Points on a hilly landscape, in no order, each with its height.
A ball rolls from a point to the lowest of its 2 nearest points, and stops where none of them is lower. Distance is the straight distance between rows; heights are no part of it.
kodip h=64.2: [118  92 156 146 154 102  89 168 174 162  71  92 108 134  51 115 133 137
 100 101 116 133 103 104 116 113 124 100  54 124]
turat h=29.2: [ 91  84 196 140  82 129 113 121 104 110 111 125 110 122  99 171 171 157
 140 109 128 169 146  99  86  92 139  93 104  98]
riti h=33.9: [104 118 144 103 149 128 196 104 105  92 121  89 128 136 112 161 153 146
 145 125 155 153  94 195 145 125 133 147 161 118]
lupul h=56.6: [114 119 132 102 164 152 147 117 105 103 139 119 172 166  83 111 191 107
  78 106 105  83 134 108 157 157 142 130 178 183]
mumo h=53.1: [144 146 120 161 189 161 109 111 110 145 104 124 120 149 158 126 119  85
 118 134 108 163  97 125  85 195 145 100 160 185]
Ren h=4.2: [161 197 169 148 148 116 122 172 104  91 158 175 116 137 108 142 109 172
 171 105 139 158 161  95  78 170 171 127 123 153]
Feval h=40.2: [143 162 127 123 164 157 107 144 119 169 147 147 155 135 157  84 152 124
 146  92  93  72 130  69 142 169  99 125 135 152]
meleb h=70.1: [142  76 133 148 127 136  64 152 115 137  90 162 132  68 178 108 141 120
 143 109 144 155 174  85 109 142 104 100 144 177]
nufot h=39.7: [130 101 110 114 154  70  97 108 149 121 121 142  98 105 125 133 176 205
 197 100 159 127 131 101 136 108 147 147 165 108]
Pibom h=14.8: [128 144 140 107 135 161  86 182 124 110 101 119  95  77 128 144 164 153
 116  96 117 141 140 150 112 108 118  87 142  84]
gog h=38.4: [139 115 157 135 112 128 127 167 128 188  85 136 158 114 148  73  97  71
 132 131 159 128 140 157 148 132  69 145  83 160]
kag h=53.9: [128 134 121  80 199 139 159 119 132 117 118 124 162 112  79  92 160 122
 113 136 112  94 125 127 189 170 153 158 167 170]
Vuko h=32.6: [146 102 101 167 105  72  84 127 175 137 120 122  48 158  47 115 125 158
 105 147 129 157 112 114 111 123 148 130 137 119]
Domi h=31.1: [155  93 104 159  86  73  92 173 151  96 156 123  96 161  59 116 141 149
 118 134 136 130  82 172  99 106 114 160 128 116]
mikiz h=29.1: [ 88 108  98 109 136 140 209  56 136  88 148  94 137 112 108 174 140 109
 109 155 122 126 117 173 159 130 149 139 167 121]
Pekun h=48.6: [118 186 123 115 156 155 120  65 179 190 152 115 117 120 143  98  97 119
 116 147  94  90 131  79 143 145 117 128 129  88]
niro h=45.3: [137 176 158 115 176 156 166 117  97 126 133 115 140 115 173 174 109 127
  92 117  90 130 110 143 145 118 150  78 113  98]
lol h=43.7: [128 134 176 167 159 156 151  80 100 131 127 148 149  98 158 145  96 142
 187 121 143 199 112 139  71 151 119 114 171 148]
dumil h=22.3: [111 130 149 127 116 135  97 144 129  96 124 118  68  96  99 152 167 180
 139  89 115 173 164 121 111  99 132 107 134  67]
Zud h=45.2: [120 148  98 133 140 163 105 103 173 177 137 132 110 125 144  86 120  94
 126 141 104 103 145  76 115 167 112 128 146 147]
Mitim h=60.2: [139  91 145 120  85 108 142 134 119  77 149 120 122 154 100 167 114 122
  64 159 101 129 119 141 142  90 199 107  94 119]
gerin h=66.7: [129  74 102 129 151 122  46 126 151 133 119 111 117 124 119 110 169 122
  87 105  73  76 131  70 135 114 123 101 121 148]
Lidug h=55.0: [149  84 130 158 114  63 142 124 175 161 123 113 183 134 138 127 110 167
 187 122 175 120  99 174  98 120  70 163 131 158]
kelo h=32.7: [123 117 158 147 133 123 101 197  98 176  55 130 140 119 150  83 118  99
 102 110 154 151 139 118 145 108 103 106  73 165]
pip h=34.9: [134 199 137  95 167 139 147 140 156 156 131 142 126  55 123  78  99 129
 198 126 145 104 136 136 118 164  86 164 110  98]
bosu h=73.4: [166 109  80 119  86 111  93 156 113 101 159 179 134 101 165 118 121 148
 183 127 133 118 138 128 138 121 114 154 191 141]
Bol h=31.6: [ 99 153 121  91 147 126 155  87 130 130 161 129 144 131 107 122 166 160
 187 111 133  78 120 102 120 152  92 170 148 104]
zegu h=36.1: [101 157 117 109 143 155 143 137 118 161 153 159 147 128 117  75 166 158
 168  90 120  65 127  75 153 150  97 145 121 112]
fil h=26.7: [159 181 138  98 157 114 148 137 131 122 120 171 139  58 143 107  73 152
 193 136 162 146 175 117 147 156 144 136 109 138]
devig h=63.7: [110 136 108  98  86 150  99 144 152 123 152 121  91 138  78  96 142 133
  85 116  78  82 155 112 143 103 121 132  98  70]
tef h=25.3: [121 120 102 134  72 118 139 178 118 107 161 129 128 174  89 115 164 121
  88 138 120 110  83 172 116 106 114 160 117 117]
lim h=39.4: [104 109 186 151 148 155 148  66 101 132 126 121 162 127 145 173 132 118
 144 117 117 148 119 118  85 146 101  99 139 149]
vifam h=30.2: [130 162 139 124 101 163 105 135 141 117 152 127 102  83 112 140  45  71
  89 160 106  99 157 137  92 142 131 122 104 116]
Liri h=74.5: [134 101  88 109  76 110 121 138  93  81 151 164 149 133 160 163 133 176
 195 109 156  99 139 153 110  94 112 152 148 107]
tigo h=9.3: [114  98  70 168 181 124  74  94 187 149  95  65 102 138 118  99 136  60
  94 157  93 148 119 132 128 171 138 136 140 181]
Tila h=51.1: [152 148 118 104 213 154 156 129 145 128 113 102 131  59 123 106 114 104
 100 141 125 117 115 146 179 171 156 139 154 152]
pokem h=63.0: [135  71 184 122 150  74 107 169 164 138  89 105 141 146  98 132 145 154
  83  82  94 128 101  99 148  84 162  94  53 132]
bez h=46.1: [139 147 134  98 123 101 179 133  80  83 133 161 173 217 149 151 114 170
 148 116 172 108 119 133 129 119 182 141  98 147]
rut h=61.9: [131 126 135 110  77 127 117 149 149  80 146 114 100 115 113 155 115 157
  92 127  86 113 166 124 167  74 185 124  76  81]
zasu h=55.3: [135  87 139 130  94 103 144 189  66 139  98 152 205 162 156 107 158 131
 128 107 149 131 127 158 146  98 101 147 124 159]
Libo h=19.5: [ 83 116  85 149 182 180  67 102 154 175  76  57 113 136 130 100 133  83
 100 145 123 163 129 127 111 142 112  92 100 128]
zet h=36.8: [ 96 119  96 135 119 175 104 113 171 126 128 101 101 130  91 127  76  48
  71 174 102 113 132 135  93 143 125 126  77 124]
gimaf h=13.7: [156 159 172 151 128 111 118 185 127 130 140 184 141  92 108 120  66 142
 197 104 136 139 180  86 101 149 125 131 102 162]
dadiv h=44.0: [134 145 129 147 109 115 170 107 152 184 119 113 172 140 152  81  89  84
 137 171 176 153 120 180 156 139  86 162 133 157]
pili h=61.4: [131  71 173 141 110  72 133 137 142 170  72 110 134 141 154 113 154 166
 103 109 143 178 106 125 178  81 147 103  80 123]
voku h=57.5: [130  74 174 149 136  33 132  84 149 156 123 107 170 162 144 170 105 163
 177 112 141 130 101 140 111  87  93 137  94 123]
vapa h=49.3: [114 172 131 114 103 127 208 117 107 103 162 137 124 200 159 183  96 137
 151 143 169 130 126 165 124 105 173 136  99 100]
pid h=23.0: [147 126 129 133 119 155  98 144 120  69 163 136  99  70 128 174  74  79
  93 157  75 106 128 151  73 164 123 122 128 141]
Zuvo h=30.9: [146 194 124 144  96 176 113 185  75 116 170 171 124 145 148 108 100 105
 136 111 102 120 173 106 113 139 109 148 136 123]
Nom h=48.9: [113 167 106 147  84 154 183 120 137 165 150 154 124 150 125 110 116  85
 138 159 174 161 110 191  95 161  79 172 143 134]
kon h=56.2: [153 124  91 127  96 109 122 134 150 134 137 137 129 132 144  96 107 118
  92 174 139 123 140 130 203 116 150 122 141 148]
kuli h=8.2: [140 136 120 151  66 119 115 151 102  97 179 158 104 186 136 143 146 165
 127 125 139 153 154  73 117 111 160 113 169 115]
rikal h=38.5: [111 145 157  68 158 140 213 108 102  80 105 110 165 106 119 158 113 147
 142 151 164 142 131 173 179 111 182 133  98 109]
mava h=35.0: [ 91  98 198 167 141 160 116 106  79 149  88 129 137 143 144 176 162 133
 122  95 132 181 128 101  79 121 116  68 125 128]
duni h=26.4: [ 66 101 112 144 149 166  93  89 130 166  89  58 138 192 131 130 174  51
  84 134 112 124 144 117 118 126 106 106 119 121]
tov h=53.8: [176 148  95 138 128  89 126 134 173 170 134 102 143 114 153  80  77 107
  85 166 102  90  96 144 196 116 115 143 103 145]
niz h=56.7: [144 161 137 184 129 174  75 133 108 152 126 153  93 139 188 130 117 104
 125 129 133 195 135 116  75 156 138  91 164 136]
dem h=26.8: [132 100 135 140 138 113 129  91 167 127 121 126  91 158  44 109 137 137
 120 144 127 143 133  95 144 154 160 126 148 143]
zubo h=48.3: [158 183 122 112 223 166 147 123 124 127 131 111 104  79 167 137 124 112
  89 130  94 113  79 156 145 153 134 115 143 131]
Baru h=25.7: [120 121 115 136 121 127 109 100 107 107 165 135 120 114 193 188 166 138
 115 112 102 119 112 124 105 120 117  86 213 113]
Vegip h=36.3: [112 129  98 102 137  95 107  76 182 145 143 129  90 104  98 108 163 188
 213 115 148 120 133  88 116 131  99 165 149  82]
momol h=59.7: [123  78 177 165 122  82 130  98 150 175 101  99 135 122 161 139 109 145
 142 130 145 164 126 125 146  87 117 108 115 120]
gidol h=49.4: [158 128  93 144 142 164  87  77 168 172 132 132 119 106 170 118 130  91
 146 148 103 143 116  93  94 209 118 122 194 193]
gemi h=18.9: [ 97  69 117 162 153 113 110  84 182 134  90  90  91 160  56 100 125  77
 101 164 100 128 118 125 132 155 153 146 140 169]
gudir h=58.1: [120  86 169 145  66 122 163 132  92 135 114 129 199 153 140 133 143 103
 113 146 155 144 144 153 145  95 114 123 124 165]
kisi h=65.4: [137 108 123 138 118 121  49 152 157 140 143 112  86 124 121 133 126 131
 103 109  69  87 125  90 113 105 109 128 121 106]
kofek h=29.6: [141 143 138 115 152 157 111 168  90  60 153 140 140  92 116 165 129 108
  97 123  97  87 105 152  83 146 102 133 126 139]
fozu h=52.1: [159 103 124 139 144  82 123 163 116 140 122 118 173 116 129 117 126 160
 134 114 135 104  94 143 142 108  86 159 121 150]
gomav h=59.5: [108 129 136 186  93 174  95 123  96 118 108 140  89 135 189 166 117  78
  91 135 141 186 155 138  68 134 127  68 156 124]
baro h=52.5: [118 155 117 131  86 110 171 119 138 175 151 118 126 167 164 136 101 133
 143 154 150 126 120 162 130  93 123 134 109  70]
guv h=58.3: [155 114  97 118 104 111 144 143 124  85 155 135 143 148 123 143  99 110
  55 180 117 120 109 147 174 127 170 123 155 153]
fadeb h=51.5: [135 163 138 122 140 119 140 101 178 209 127  69 130 128 120 105  91 106
  92 144 113  88 107 137 171 123 116 143  82  96]
Zako h=52.7: [115 143  91 148  74  94 185 115 169 164 147 123 109 145 112 136 114 141
 144 165 181 167  97 202 110 111 104 161 143  90]
muto h=48.7: [128 115 132  81 108 114 153 178 122 142 107 133 141  70 115  95 138 161
 173 122 149 123 136 167 183  84 132 155  78  96]
niv h=22.9: [ 73 134  99 110 119 144 194  76 151 107 167 112  81 142  75 158 192  89
  90 140 103 121 103 134 107 146 121 156 166 118]
Rano h=42.0: [110 170 168  92 151 176 184  94  95 116 108 115 150 109 135 139 109 126
 131 137 127 144 139 128 169 128 165  97  92  86]
gigis h=45.9: [121 165 109  62 115 132 194 135  94 113 139 136 150 101 146 114 160 142
 164 127 147  81 128 187 178 104 109 180  98  84]
rapa h=75.8: [159 129 117 143  63 106 154 128 114  63 128 181 151 153 186 169  81 169
 207 120 200 119 180 145 100  84 156 147 126 137]
sef h=42.6: [119 199 104  74 120 162 191 137 111 111 156 142 149 155 122  85 135 113
 129 141 136 106 128 159 171 145 119 173 117 116]
mevu h=17.3: [ 97 126 117 127 119 145 157 115 117  76 159 117  96 171  65 154 164 106
  80 123 100 115  78 147  82 135 111 142 154 121]
Vut h=20.9: [139 196 133 149 112 132 110 174  89 114 160 173 102 164 130 108 138 173
 148  92 125 139 196  68 131 134 158 131 140 116]
Govo h=42.8: [160 116 101 113 174  78 132 100 132 117 100 140 119 117 142 155 131 189
 186 123 177 137  93 137 126 128 138 133 174 125]
Metib h=38.3: [118 193 144 105  90 178 176 148  92 125 163 162 141 158 117 101 112 100
 131 135 142  98 161 113 146 149 132 145  94 112]
rukal h=19.4: [134 119 125 164 127 114 105 110 105 105 167 137  98 157 130 197 156 157
 126 111 105 154 114  92  81 130 150  82 184 103]
kodu h=24.1: [127 180 119  95 163 138 151 152 109  73 168 139 103 143  87 150 154 143
 113 116 110 116  88 138  94 164 132 155 145 114]
lop h=72.0: [148  73 129 136  77  94  91 148 111 123 121 177 160  77 159 103 129 154
 181 124 149 153 166  94 161 100 117 123 143 138]
Rovu h=26.3: [108 121 108 138 170 170  76 164 128 178  66 101 130 134 147  78 125  92
  89 114 134 144 144  94 126 133 112 102  64 136]
Tur h=42.7: [114 126 145  84 148 100 212 119  96 101 104 138 197 164 122 151 126 151
 167 133 182 100 135 156 159 125 168 148  93 167]
bog h=68.4: [134  62  96 128 131 149  27 170 107 114  93 141 112  94 146 117 141  93
 102 116 104 124 159  69 105 143 134 102 147 173]
pem h=58.4: [134  83 104 117  55 127 103 116 167 152 115  98 112 131 121  88 119  82
  63 171 126 121 147 113 188  99 163 120 115 124]
fesu h=46.0: [151 122 134 150 169  92 134  95 117 101 130 158 131 113 142 167  85 187
 202 120 168 176 122 124 100 137 146 117 148 145]
niluk h=23.4: [134 103 134 105 145 154 101 108 103 113 114 114 141  63 171 174 181 146
 112  86  94 114 120 143 131  93 108  84 154  93]

For each start below, name the point where the ball stops.
pokem | fozu
lol | Pibom
Zako | Libo
kag | rikal
baro | rikal
fesu | Bol
Liri | kon
gerin | kon
gomav | Pibom
